A landscape with many valleys, sampled at points; each row gives a point and its height.
From any point a ball rolls to the lowest of the 5 points nearest to it. It stops when none of these is lower. Distance is the straight distance between rows; heights are no part of it.
J854 height 2.5: [135 145 118 126 105 150 102 150 110 127 118 123  76  60 123  94 103  38
 110 122 150 160 152 158 165 140 140 133 106 139 182  95 101 116 100  80
 120 165 152 140  99 204 102  98  60 114 111  97 133 115 150 182 111 130
  71 107]
J801 height 63.6: [ 86 140 167  89 132 131 137 156 117 118 105 110 152 114 179 188 200 142
 108 126 120 108  57 139  94 104  76 137 142 130  97 155 134  86 118 180
 130 132  65 100 180 168  93 127 142 154 190 115 134 112 174 127 144  88
 163 157]
J11 height 26.0: [140 143 168 173 140  72 125 156  79 134 128 145 142  86 198 144 204 171
  98 167 106 128  91 133 100 118 106 141 166  79  80 139 161 108  78 118
 146 153  96 146 161 139 158 165 173 174 163 117 126 118 136 152 134 121
 155 153]
J519 height 42.3: [116 116 102 155 148 139 136 109 117 117 136 115 120 118 155 102 129 107
 154 166 113 120 118 131 135 152 134 150 108 116 126 128 114 108 126  95
 125 183 149 143 111 122  92 132 113 139 138  98 152 119 122 122 154 120
 122 107]
J2 height 62.7: [ 89 144 128 118  99 151 105 103 176 152 116 123 162 163 103 162  93 179
 142 100 153 129 104 139 124 112 120 107  82 107 147 129 134 122 150 139
 134  84 118  93 146  91 120 156 134  72 121 148 131 132 123  80 147 163
 127 146]
J233 height 37.2: [159 151 161 135  82  70 159 103 158 142 122 138 145 153 120 143 138 168
 126 113 157 145 144 144  84 147 129  79 194 151 136 147 159 160 138 143
 101 114 153  97 145 108 125 117 161 126 105 184  74 152 141  95  88  98
 110 129]
J997 height 19.2: [155 160 139 125  95 130 102 131 165 140 117 151  77  77  91  78  61  37
 133 113 140 148 169 153 192 144 125 121 114 137 181 108 111 125 105  83
 116 107 152 124  87 182 115  69 113 130  92 155 139 107 148 173  90 137
  70 114]
J664 height 33.0: [168 157 169 162 105  46 146 117 155 122 110 167 125 105 144 137 124 175
 116 154 138 152 133 142  88 127 120  88 179 138 139 132 156 169 131 145
  96 145 142 141 119 118 137 113 180 136 128 160  86 136 124 144  97 130
 109 141]
J241 height 16.3: [ 72 143  88 118 107 179  85 130  78 108 126  76 143 174 135 161 161 186
 159 130 136  84  66 154 121  77 118 143 118 120 112 119 104 106 126 142
 143 124  61  92 124  81 134 156  96  94 159 133 186 137  60 146 178 165
 147 117]
J627 height 63.2: [128 162 148 100  98 106 150 140 183 155 108 128 135 125 133 161 100 165
 122 100 148 129 101 132 121  95 103  75 132 155 163 145 145 120 128 171
  98  90 110  57 137 152  78  86 144 126 119 123 109 147 167 117 112 132
 144 134]
J92 height 50.7: [160 163 157 148  99  69 166 134 144 126 117 133 123  92 172 105 113 117
 161 169 126 154 137 146 113 114  73 112 180 157 172  89 155 161  97 152
  70 156 126 126 141 166  65  69 143 179 166 108 107 135 150 152  83 111
 102 144]
J567 height 82.5: [118 151 102  79 112  82 113 121 142 141 121 115 143 124 158 158  81 184
 152 151 132 145 109 135 106 109  76 125 109 110 163  98 154 134 122 143
 105  58  76  80 117 123 104 104 145  93 113  44 149 142 163 118  96 152
 165 134]
J94 height 68.0: [191 133 147 160  69  46 108 111 160 155  93 133 136 137 116 119  55 170
 119 205  98 151 156 111 140 135  79 119 116 106 147 119 109 166 147 119
  81 143 197 150  73 109 112  81 137 139  83 117 127 149 120 146 114 156
 107 107]
J552 height 28.4: [166 111 188 103  98 131  61 151 166 146 113 152  81 113 128  78 101  34
  76 110 151 148 143 114 182 105 164  85  98 124 184 124 118 139 125 105
 161 121 166 101 100 219 123  88 142  89  80 192 121  98 118 159 119 166
  74  83]
J946 height 35.7: [122 107 125 120 175 150 174 114 143 115 134 127 141 159 112 155 190 100
 117  63 133 105 121 127 129 137 167 119 144 171 107 149 125 101 166 158
 149 145 122 120 175 119 125 147 137 124 139 176 122 106 131 111 163  77
 133 132]
J270 height 69.7: [113 132  93  95 135 132 189 121 120 130 134 126 147 107 120 104  95  86
 165  93 124 135 134 145 140 199 128 118 115 153 166  99 156 114 138 129
 103  96 150 147 133 143  82 127 110 149 119  79 123 157 164 114  78  55
 147 123]
J373 height 55.3: [135 108 105  97  88 185 104 149 105 178 139 127 116  80  69  84  64  64
 159  91 137 124 198 146 189 165 146 141  87 134 173  99  98 114 170  74
 114 107 143 202 119 173 100 105  71 121  67  79 111 140 136 107 105 100
 151 103]
J887 height 30.7: [167 132 140 146 140  99 166 163 106 113 145 136 129 144 126 156 180 177
  97  71 137 143 151 122  94 129 140 123 188 147  82 144 168 113 130 146
 115 131  99 161 172  76 155 142 157 130 174 157  77 152 132 116 131  43
 165 179]
J8 height 16.9: [129 114 142 134 162 134 173 127 114 106 128 142 118  96 164 110 138  87
 166 152  99 116 163 164  73 182  93 145 161 144 139  77 149 118 118 148
  81 170 149 143 143 164 106 106 112 184 191 112 107 119 148 170 108  82
 123 166]
J106 height 38.1: [174 122 196 152 143  51 138 142 136 145  68 147 125  87 174 122 145 114
 102 182 138 130 106 126 109  95 113  97 144 115 153 135 144 162 104 127
 126 147 142 109 124 158  90  89 165 169 150 164 112 128 125 150 135 161
 101 108]
J935 height 62.9: [ 99 145  51 107 157 171 144 151 115 103 153 100 150 170 153 171 158 123
 145 106 125  98 113 114 117 155 167 142 139 135 100 102 134 101 133 123
 130 152  97 151 182  71 116 151 117 106 154 119 159 153 126  91 117  81
 157 144]
J617 height 24.4: [166 128 184 132 145  63 186 138  89 110 142 151 152  62 121 103 168 176
 136 125 100 147 161 124  64 158 116 159 195 161  91 138 193 142 124 177
 102 149 101 157 148 131 163 124 162 170 192 127  84 135 128 183 118  69
 125 204]
J427 height 62.8: [111 127 141 105  76 106 114  95 193 183  92 124 129 160  72 155 100 181
 124 100 128 145 129 129 110  92 105  82 113 134 157 138 144 135 173 152
 111  66 152  65 121 132 129 103 134 103  80 156  96 131 139  97  92 178
 140 129]
J384 height 36.7: [113 151 125 139 167 131 146 157  78 100 150 128 154 133 149 148 215 150
 102 118 127 116 110 113  95 137 138 164 185 127  82 136 133  95 120 153
 155 151  77 157 179 110 174 148 159 142 189  95 126 146 127 124 113  49
 158 190]
J297 height 67.1: [124 158 114 104  87  51 108 117 158 178 123 120 150 139 129 148  82 194
 117 166 134 152 127 131 116 112 119 104 101 103 146 117 133 149 129 152
  91  95 142 112  85  90 113 109 164  91  85 103 126 155 138 115 101 134
 159 128]
J253 height 48.0: [119 147 137 123 135 107 158 117 114 116 124 111 143 105 165 161 160 137
 108 128 127 132 111 149 109 138 108 136 148 131 131 126 143  90 102 163
 104 165 106 127 172 164  84  92 147 158 180 120 106 140 181 117 118  73
 152 165]
J346 height 51.5: [ 70 126  88 135 169 197 132 104 108 101 149 103 126 145 136 123 172 115
 129 107 118  91 109 129 132  92 162 122 123 131  93 166  99 112 135 139
 191 172  95 119 118 103 123 159  97 130 115 113 162 112  69 106 173 127
 118  88]
J663 height 49.7: [156 137 158 143 134 129  96  98  38 120 147 115 108 127 195  96 182 195
 158 194 124 134 101  94 104 132 133 168 182  90  44 113 151 134 104 102
 188 157 141 190 116 141 200 150 179 176 165  78 150 145  99 159 113 143
 143 163]
J688 height 32.7: [140 176 108 125 109 103 139 150 104 148 142 144 157 169 131 165 184 198
 114 110 133 119 117 121 111  99 145 121 143 128 106 143 149 121 110 125
 136 123  78 123 148  70 161 162 165 112 172 164 129 152 101 113 101 134
 149 164]
J247 height 4.8: [153  92 169 169 187 144 147 148 101  90 125 140 145 113 137 124 173 109
 112 113 126  89 123 106 136  74 138 105 141 115 101 162  88 137  98 134
 178 162 127 147  96 140 157 158 156 175 117 129 148 103 104 143 185 173
  74 111]
J239 height 48.1: [139 128 164 101  95 129 104 114 190 159  97 138  84 132 109 107  73 119
 129  96 149 156 141 135 164 101 100  66  98 154 169 156 131 141 132 154
 144  30 146  50  87 182 118  57 145 107  72 153 120 128 129 127 106 203
 114 107]
J174 height 32.8: [110  95 113 161 149 180 129  77  58  63 158  75 113 139 163  86 164 104
 170 160  87 113 112 107 122 149 131 179 150 106  83 127  94 131 128 129
 143 197 117 201 110 143 139 145 104 184 113  70 182 143  74 171 166 103
 135 125]
J653 height 63.0: [126 150 130 129 120  61 110 127 151 159 102  97 151 130 141 151 115 175
 108 177 123 150  85 137 115  97 102 118 121  92 152 117 130 150 103 123
 106 110 111  91 106 126 102 133 166 101 130 138 114 123 123 107 127 197
 121 107]
J432 height 30.5: [107  74 100 139 184 156 182 132  84  76 147 131 120 113 122 113 154  66
 146 112  97 117 128 120  67 171 143 165 168 147 126 103 122 144 156 116
 114 163 127 173 142 132 160 139 124 177 177 113 140 126 114 139 171  68
 142 156]
J868 height 35.6: [155 111 142 167 148 134 169 107 123  98 134 140 130 132 107 119 126 116
 148 122 123  96 149 144 102 172 128 128 138 132 126 130 153 151 138 129
 107 138 158 175 121 110 138 130 138 145 165 157 118  96 122 142 147 119
  94 170]
J13 height 50.5: [167 131 179 148 105 110 161 108 148 129 112 143 103  99  96 112  77  83
 166 141 127 152 178 162 123 146  94 104 143 163 181 125 150 162 135 134
  77 141 163 141  89 138 111  81 124 170 145 138 124 130 140 179  92  92
  77 137]
J978 height 41.4: [155 154 148 148 127  81 116 104  94 112 137 107 112 108 183 109 170 180
 151 234 127 165 117 121  96 120 108 166 153  88  95  91 155 144 110 107
 121 182 132 125 136 158 153 135 154 161 156  74 142 140 120 154  95 138
 135 148]
J671 height 20.7: [133 101 169 145 178 163 110 126 136 121 125 149 139 147 116  93 145  72
  78 106 143 125 100 130 162  63 139  96 102 123 120 164 114 140 111 148
 195 157 110 111 115 171 141 150 122 117  98 186 126  73 108 108 163 172
  93  74]
J869 height 73.9: [ 92 145  93 103 124 162 129 110 163 158 123 127 141 133 118 136  52 133
 139 106 135 145 145 142 142 123 127 106  63 133 152 122 128 123 146 122
 121  85 111  97 115 154  78 117 102  92  95  72 148 118 166  87  90 120
 143 110]
J315 height 55.2: [135 124 121 149 130 131 104 115 120 115 144 116 149 163 148 143 148 196
 133 172 128 125  93 137 124  90 148 140 114  99  82 136 138 136 111 126
 141 147 151 126 106  79 127 166 133  95 144 162 147 126 107 116 157 202
 125  98]
J90 height 50.0: [143 113 131 153 117  92 113 123 166 151 134 123 138 147 135 100  80 133
 110 191 140 143 121 126 155 116 132 108  89  84 127 130  98 132 127 116
 111 124 178 124  79 115 111 118 145  91  89 147 101 144  94 145 175 201
 100  90]
J214 height 32.6: [128 104 136 135 122 131 123 117 161 146 122 167 108 116  81 124  97  73
 141  91 154 149 159 138 166 173 127 111 119 161 172 130 128 143 145 115
 110  79 180 119 100 132 126  92 104 134  95 181 118 121 171 120  95 118
  99 112]
J776 height 52.6: [101  81 110 153 100 162 102  96 177 155 132 141 159 174  85 131 106 121
 127 110 149 133 156 101 169 157 150 134  83 123 129 144 105 136 149 110
 124  94 183 152 133  78 125 137  87  92  99 158 117 124 130 122 160 145
 118  86]
J585 height 28.0: [100 107 149 143 180 140 149 148  69 109 135 117 127  98 185 113 204 114
 120 144 104 113 113 106 100 141 103 164 200 111  73 132 127  97 124 160
 176 160 107 162 145 138 145 145 162 210 155  72 160 117 113 149 159  84
 139 163]
J282 height 63.1: [ 45 122  67 108 147 205  95 138 113  94 144  88 129 156 146 128 134  72
 116 161 130 110  93 151 135  82 134 164 124 136  97 159  86 103 120 127
 164 161  90  85 114 130 118 136  70 114 119  82 180 116  72 136 169 136
 146  77]
J460 height 42.5: [117 107 120 119  80 168  86 129 151 155 119 155 120 142  67 105  57  95
 137  90 134 144 160  98 189 156 148 141  50 137 168 149 100 128 156 112
 124  61 168 165 101 150 120 100  98  93  66 141 108 113 135  92 128 114
 109 100]
J362 height 26.2: [175  83 150 158 176  82 154 138  86  89 143 170 138 133 102 134 165 170
 120 102 118  96 160 134  97 119 145 119 182 111  84 156 157 150 141 130
 116 137 130 195 141  75 171 176 147 121 139 145 101 129 123 137 172  87
 114 193]
J953 height 25.0: [198 154 161 152 140  46 147 124  91 132 146 156 139 116 148 122 184 187
 120 155 135 127 153 133  99 113 138 132 167 100  87 124 160 158 113 105
 142 128 137 177 111 101 185 141 179 133 153 140  96 151 107 134 134 145
 112 158]
J167 height 57.0: [154 138 108 131 104  67 146  74 113 132 144 119 134 101 153 105 117 176
 155 180 104 128 164 104  99 177 148 149 164 125 117  94 155 146 135 150
 104 170 156 154 130  96 113 139 141 132 157 103  95 138 136 135  65  78
 150 157]
J845 height 74.1: [ 84 129 115 114 126 153 114 129 121 125 128  95 124 116 152 134 120 128
 119 165 141 152 100 134 123 121 108 135 103  94 148 118 128 129 114 112
 118 151 121  94 129 159  73 135  90 110 129  66 164 108 155 117 127 126
 130 111]
J447 height 68.6: [127 134  67 133 116 135 129 113 143 143 131  95 159 193 107 158  76 161
 142 140 127 115 155 102 128 164 139 116 105 118 140 102 134 137 148 130
 120 117 146 157 125  61 113 116 118  88 104  92 133 138 137  87 112 103
 137 131]
J134 height 59.1: [ 90 144 113  95 114 159 127 140 153 143 120 126 112  88 112 116 101  83
 120  75 146 144 109 162 177 138 113 125  91 144 161 132 124  96 104 129
 138 118 114  91 139 192  90  99  98 117  81 121 136 114 194 119 108 131
 137 113]
J248 height 51.1: [135 117 153 120 144 115 104 118 175 151 119 120 149 150 121 160 114 138
 103 142 125 139 101 133 127 101 125  96  94 111 114 132 125 145 136 124
 125  98 136  77 104 132 130 139 152  92 106 161 123 119 124 107 154 219
 115  93]
J621 height 42.4: [159 155 199 125 127  20 141 158 183 150  95 123 135 111 145 137 104 157
 108 157 139 141 111 142  91 101  93  65 160 145 186 118 115 166 115 140
 118 104 142  60 110 156  97  95 181 155 102 196  77 161  89 135 118 211
 116 111]
J294 height 63.4: [114 159 101  99  93 136 120 111 170 178  94 127 154 152  88 163  78 186
 134  72 133 131 184 102 163 124 121 102  64 145 143 120 135 145 173 156
 120  49 138 113 128  93 115  88 123 133  63 120 124 122 155  84 103 137
 159 119]
J350 height 46.3: [138 140 108 142 132 124 123 145  69 131 164 104 156 160 145 146 164 213
 125 158 144 114 101 108 123 116 138 179 170 112  73 148 135 131  91 103
 162 144  98 162 143  67 182 176 150 131 160 132 130 155  94 131 134 139
 153 167]
J625 height 47.8: [113 177  76 107 125 138 105 159  68 130 154 117 143 148 175 173 197 199
 129 117 135 121  80 124 115  93 123 170 155 127  96 112 134  99 105 120
 155 127  48 150 178  86 204 168 150 133 200 121 159 168  82 138  83 133
 164 165]
J429 height 29.8: [125 131 124 120 132 171 104 123 142 128 139 148  95 138 108 102 100  56
 108 118 140 139 131 124 180 125 164 121 117 148 149 145 110 127 137 105
 159 142 144 116 122 153 122 128  72 107  98 138 136  97 146 127 135 136
 105  64]
J20 height 45.1: [134 126 137  97  89 120 157 120 176 160 119 141 135 127  94 139  91 128
 155  66 160 128 155 133 122 148  92  97 127 162 171 145 162 129 152 165
 116  59 154 115 156 120 100  94 150 143  89 132 116 153 153  70  70  75
 134 131]
J115 height 47.4: [118 145 158 105 113  91 115 140 145 129 107 144 140 105 129 159 162 179
  99 150 133 131  83 141 103  78 107 117 142 114 121 120 159 103 129 131
 116  93  76  55 133 145 118 123 172 115 173 148 108 132 154 123 127 173
 142 163]
J487 height 38.2: [132  77 128 157 166 187 169 125 154 124 123 146 109 183  69 134 143  70
 139  69 138 109 130 122 128 152 159 127 134 147 118 170 117 118 172 145
 154 129 161 131 150  92 164 144 103 119 130 179 154  93 104  92 157  92
 136 122]
J86 height 55.1: [135 156  55 116 144 114 115 137  86 119 164  94 114 152 169 143 159 171
 159 152 124 124 115  83  90 187 164 170 154 133 100  83 142 123 119 128
 157 146  99 155 184  91 151 164 119 117 166  94 145 169 143 124  72  70
 193 174]
J455 height 46.6: [ 88 110  63 102 163 173 143 149 140 114 141 130 130 139  97 142 118  61
 145  72 119  91 135 124 127 197 166 141 129 145 143 110  85 113 166 114
 111 145 123 143 172 100 113 151  78 127 120 122 146 129 131  75 118  70
 162 106]
J161 height 61.7: [ 60 132  32 105 162 176 125 123 115  74 148  84 154 188 140 137 133  87
 170 110 106  80 128 110 130 146 160 164 115 140 119 121  87 105 139 108
 156 156 101 142 165  67 112 139  86 115 100  90 160 146  49 108 133  98
 174  88]
J366 height 62.0: [170 121 147 114  98  54  99 138 174 164  92 113  89 126 122 106  39 139
  85 197 104 169 144  99 181 107  84 110  88  75 174 117 102 149 107  81
  77 127 146 129  81 167  77  78 148 130  75 104 113 128  92 155 150 173
  97  82]
J258 height 41.8: [108 134 144 138 145 138 156 160 108 109 122 138 164 132 152 163 206 162
 101  94 131  90  98 119 110  77 128  94 161 140  76 153 136 119 124 146
 153 155  97  92 153 129 140 164 171 146 164 140 128 104 127  99 190 139
 134 154]
J182 height 20.5: [152 139 122  71 111 183  73 189 132 142 114 151  76  63 125  73  73  49
 108  81 138 137 148 156 208 136 148 119 116 138 170 130 100 114 101 131
 158  79 138 104 105 222 124 107  85  68  49 129 121 120 147 153 104 139
 107  87]
J461 height 57.9: [ 77 132  98 126 138 148 133 136  85 114 124 112 129 116 188 167 198 129
 116 133 121  92  78 146 123 105 109 155 158 132  98 142 130 100 101 159
 172 160  84 109 159 131 128 144 140 159 158  93 150 128 121 121 125 121
 164 148]
J753 height 44.6: [115 125 130 104 134 146 134 126 168 135 107 134 119 151 108 170 133 135
 118  58 132 114 105 124 130 130 143  88 125 139 132 163 123 120 146 141
 139  82 130  61 188 130 124 136 141 102 125 177 132 115 164  90 115 128
 148 116]
J321 height 37.8: [119 115 126 123 132 147 156 116 115 115 113 127 112  66 116  90  87  64
 164 129  99 150 169 143 118 207 128 158 127 131 151  76 133 154 145 132
  69 185 157 160 118 148 119 119  83 148 160 109 138 130 138 165 106  96
 114 144]
J768 height 46.5: [163 148  83 159 166  74 131  84  42 101 186 122  94 144 152  73 166 192
 187 166 105 128 141  87  88 162 143 205 185 115  69 100 147 112 107 110
 141 125 105 203 131 105 216 153 168 146 182 112 141 153 105 181 113 108
 163 224]
J367 height 17.3: [123 100 134 163 149 176 131 135 106  98 134 117 112  79 131 105 126  26
 112 127 126 127 147 156 154 114 135 140 134 129 143 118 107 151 113 105
 137 194 137 162 109 166 118 125  81 156 140 121 143  98 146 164 136 106
  99 105]
J203 height 12.0: [126  89  95 122 157 197 171 105  73  75 156 113 111  95 119  78 131  63
 184 159  66 111 138 127  95 202 133 187 126 125 116  81 101 135 156 107
  82 179 142 174 145 135 153 158 106 157 171  88 139 133 109 167 128 108
 120 138]
J705 height 36.4: [128  91 156 136 112 172 130 102 167 138 125 149  83 139  59 104 114  67
 152  72 151 139 163 144 165 168 151 108 122 158 178 154 121 129 157 128
 140  94 191 107 124 149 159  94  88 136 108 189 126 125 154 133 118 120
  96  97]
J836 height 26.5: [113 155 119  93  79 112 108 120 102 148 137 113 163 151 135 169 140 220
 123 150 122 122  67 161  96  54 115 128 117  91 100  94 133 132 158 110
  99  63  89  70 134  67 151 166 143  69 167 165 121 160 100 125 180 241
 135 142]
J604 height 21.5: [123 119 105 131 120 193 115 132 104 123 148 120 103  90  80  74  92  42
 154 143  99 141 163 140 136 190 145 171  82 147 153  79  86 146 134  80
  86 184 162 179 103 142 132 133  61 108 129 105 138 126 131 173 116  91
 119 112]
J500 height 35.4: [147 149 126 129 155 103 153 155  65 111 165 123 110 117 186 127 194 135
 161 143  99 129 136  91  58 167 132 203 190 120  57  99 165 106 145 152
 146 147  93 192 167 138 185 172 143 188 188  89 142 132 131 162 108  56
 179 215]
J894 height 33.5: [161 125 167 124  80 126  52 193 166 160 105 132  78  94  86  78  52  90
  90 135 146 167 174 135 222 104 149 135  62 125 172 129  97 121 113  94
 126  85 151 133  78 187 114 108 104  70  52 125  95 109 122 160 128 192
  89  92]
J599 height 53.3: [ 84  94 112 103  98 185  85 125 176 153 128 116 158 215  75 148  54 139
 125 133 129 128 124 121 180 127 138 130  50 119 114 147 107 123 146 152
 129  80 113  81 103  98 121 121 101  59  87 154 135 122 109 107 205 206
 121  84]
J232 height 31.9: [151 101 157 145 145 107 161 126 137  97 144 158 129 130 111 143 156 152
 133  83 141 106 148 135  93 128 138 114 165 154 106 154 160 117 137 139
 138 122 132 136 171  88 166 142 142 151 151 194 104 115 137 127 145  83
 110 160]
J43 height 31.1: [101 110 134 143 178 165 148 125 103  86 124 123 156 130 152 138 186 109
 119 126 127 104 106 122 120  78 127 121 125 124 100 162 116  98 111 123
 162 171 109 109 114 123 115 149 141 139 114 111 150 116 129 123 156 147
 125 130]
J616 height 36.1: [177 116 130 171 134  69 116 112 127 105 128 130 146 134 136  98 128 179
 120 200 125 112 143 116 139 119 140 123 115  83 104 148 122 156 121 117
 117 174 185 167 112 106 145 153 162 144 140 145 101 156  96 142 152 173
  94 122]
J795 height 38.9: [144 146 162 134 141  87 138 144 144 132 107 156 147  96 115 147 160 157
  84 144 140 131 101 144  89  89 132  86 125 129  89 127 167 146 110 137
 127 100 111  77 134 137 137 148 181 126 145 189  79 117 138 102 131 190
 139 128]
J403 height 35.3: [118 164 137 124 133 100 162 166  59 159 129 149 152 135 131 154 211 193
 105 126 138 125  91 121  83  68 116 126 160 108  72 132 145 104  89 121
 144 122  52 136 147 108 189 147 186 143 171 152  96 150 116 123 130 119
 172 157]
J480 height 35.5: [111  94  78 136 177 184 140 101 112  90 167 131 124 141 105 119 109  73
 152 135 111  91 146 129 113 188 139 168 122 150 126  96  95 128 171  90
 112 160 137 191 141  96 132 158  90 139 123 118 159 131 106 112 145  91
 137 129]
J573 height 14.6: [115 157  92 124  93  95 113 141 129 171 131 107 136 128 142 163 136 202
 121 167 129 145  92 131  94  95 100 141 133 120 134 112 142 132 109 124
 151 104  93  66 139  98 119 136 131 111 162 113 152 139 150 114  93 164
 165 148]
J602 height 41.3: [124 110 150 118 124 171  89 108 200 157 115 140 114 204  91 147 106 118
 130 107 148 128  92 115 150 105 142 112  80 132 125 148 141 140 163 149
 145  93 142  44 113 136 131 146 122  73  99 195 112 102 138 104 163 192
 100  86]
J751 height 32.5: [157 126 174 116 120 139  81 122 194 159 102 131  85 167 104 110  95  91
 108  75 142 149 122 107 157 139 123 100  99 157 166 144 134 136 105 132
 149  68 170  60 120 181 132 102 129 106  72 202 116 130 145 113 100 175
 102  75]
J979 height 24.1: [131 145  92 137 103  73 153 131 148 120 139 122 140 117 150 141 127 157
 146 141 126 141 125 138 106 143  98 107 156 131 157 110 160 116 114 143
  95 120 137 119 122 123  80 114 122 168 111  99 120 133 171 106  81 100
 157 141]
J792 height 67.3: [ 60 142  88  87 127 177 108 136 145 140 131 126 131 139 130 147  91 105
 143 110 133 127 104 133 149 104 126 129  77 130 147 124 106  99 144 130
 124 115  83  86 137 130 111 153  82  95 126  90 145 129 146  99 142 146
 156 107]
J340 height 48.2: [140 109 119 164 135 161 101 104 108 103 132 107 132 165 172  91 115 112
 107 192 120 117 110 137 153 113 140 155  97 102 112 156  94 126 103 110
 141 160 140 156  89 120 118 154 100 134 140 122 146 102  76 140 188 173
 105  74]
J304 height 30.8: [153 115 157 133  50 148  52 147 175 155 123 159 101 109  64 114  36  81
 131 108 144 175 219  98 204 137 132 139  67 126 183 141  97 142 148  93
 111  79 202 157  65 176 145  64 107 106  98 157 109 117 145 140 102 142
  68  95]
J605 height 40.5: [ 89 136 113  70 103 193  78 142 155 170 121 133  98 140 111 123  62 104
 120  83 136 150 159 142 195 129 149 127  63 140 180 112 110  98 145 115
 142  57 105 105  91 164 114 123  63  77  59  78 137 111 151 118 134 141
 141  72]
J491 height 52.1: [146 111 130 161 123  78 131  67 159 133 128 132 145 173 128 130 102 179
 122 167 134 140 136 106 143 124 120  94 121  99 147 148 126 158 117 118
 120 110 159 124  96  99 100 124 155  97 105 143 108 128 149  99 129 148
 118 107]
J109 height 25.5: [110  86 142 151 175 175 178 136  98  72 137 154 108 109  92 129 147  35
 132  87 106  94 150 133 113 143 151 152 147 151 123 146 100 137 152 128
 123 189 142 165 119 129 162 150 125 162 137 146 134  93 125 157 149  77
 107 143]
J963 height 17.9: [141  85 172 164 184 158 180 129 101  82 117 127 147 114 132 122 194  88
 110  90 129  96 135 118 117 115 130 126 150 154  82 167 121 122 124 133
 164 166 116 173 137 115 164 159 150 177 156 123 149 108 124 167 175  85
 104 139]
J144 height 22.7: [137 152  78 119 112 103 133 140 100 152 172 144 144 185 126 163 180 217
 105  83 124 129 126 101 103 114 181  97 162 109  87 147 140 147 124 126
 123 126 110 160 183  20 192 147 129 106 156 190 134 167  99  94 127 107
 142 171]
J69 height 17.5: [152 119 201 143 156  90 156 147  94 104 126 164 140  76 156 140 190 163
 110 138 130 120 110 106 109 101 120 134 181 109  82 147 160 139 108 144
 148 144 114 170 145 136 157 141 163 170 145 108 114 110 141 152 176 122
 109 164]
J226 height 27.1: [135 127 175 143 152 146 160 127 124  91 114 140 118  72 132 113 167  66
 127 142 138 111 136 147 134 154 119 132 134 164 148 128 130 106 119 132
 122 178 158 151 120 164  96 111 118 169 153 123 132 103 150 156 148  94
  83 123]
J597 height 67.4: [146 158  70 101 104  89 134 111 129 154 136 102 149 119 143 138  76 187
 146 152 125 145 143 105 142 145  91 123 126 124 152  98 121 148 134 148
 114  95 132 133 131  96  90 111 122 134 118  39 139 152 137 100  46 101
 187 143]
J741 height 48.8: [142 127 129 128  97 129  72 137 152 142 102 108 122 103 122 105  32 106
 108 151 121 155 164 128 193 129 129 124  64 112 163 131  97 111 111  84
 109 112 152 137  84 145  95  81  80 108  63  85 131 136 115 145 133 155
 111 104]
J899 height 42.8: [ 62 107 130 110 144 191 116 139 174 127 108 129  97 125 119 125 144  47
 106  70 125 101 100 155 149 112 133 123 105 165 145 161  96 104 120 155
 152 144 102  69 154 164 106 134  92  97 113 130 165  98 137 105 148 128
 151 101]

Call two points neighbours if one is among the 5 nearest of the other. Go from one point of each pair to the other, from neighbour to neighbour, staying as low as possible. Name the highest point that can't be avoided.
J203, J144 => J887
J247, J203 => J109
J8, J573 => J688
J854, J8 => J226
J854, J203 => J604

For each start below, name the point where the ball stops.
J2 => J854
J447 => J69
J427 => J854
J599 => J854
J294 => J854
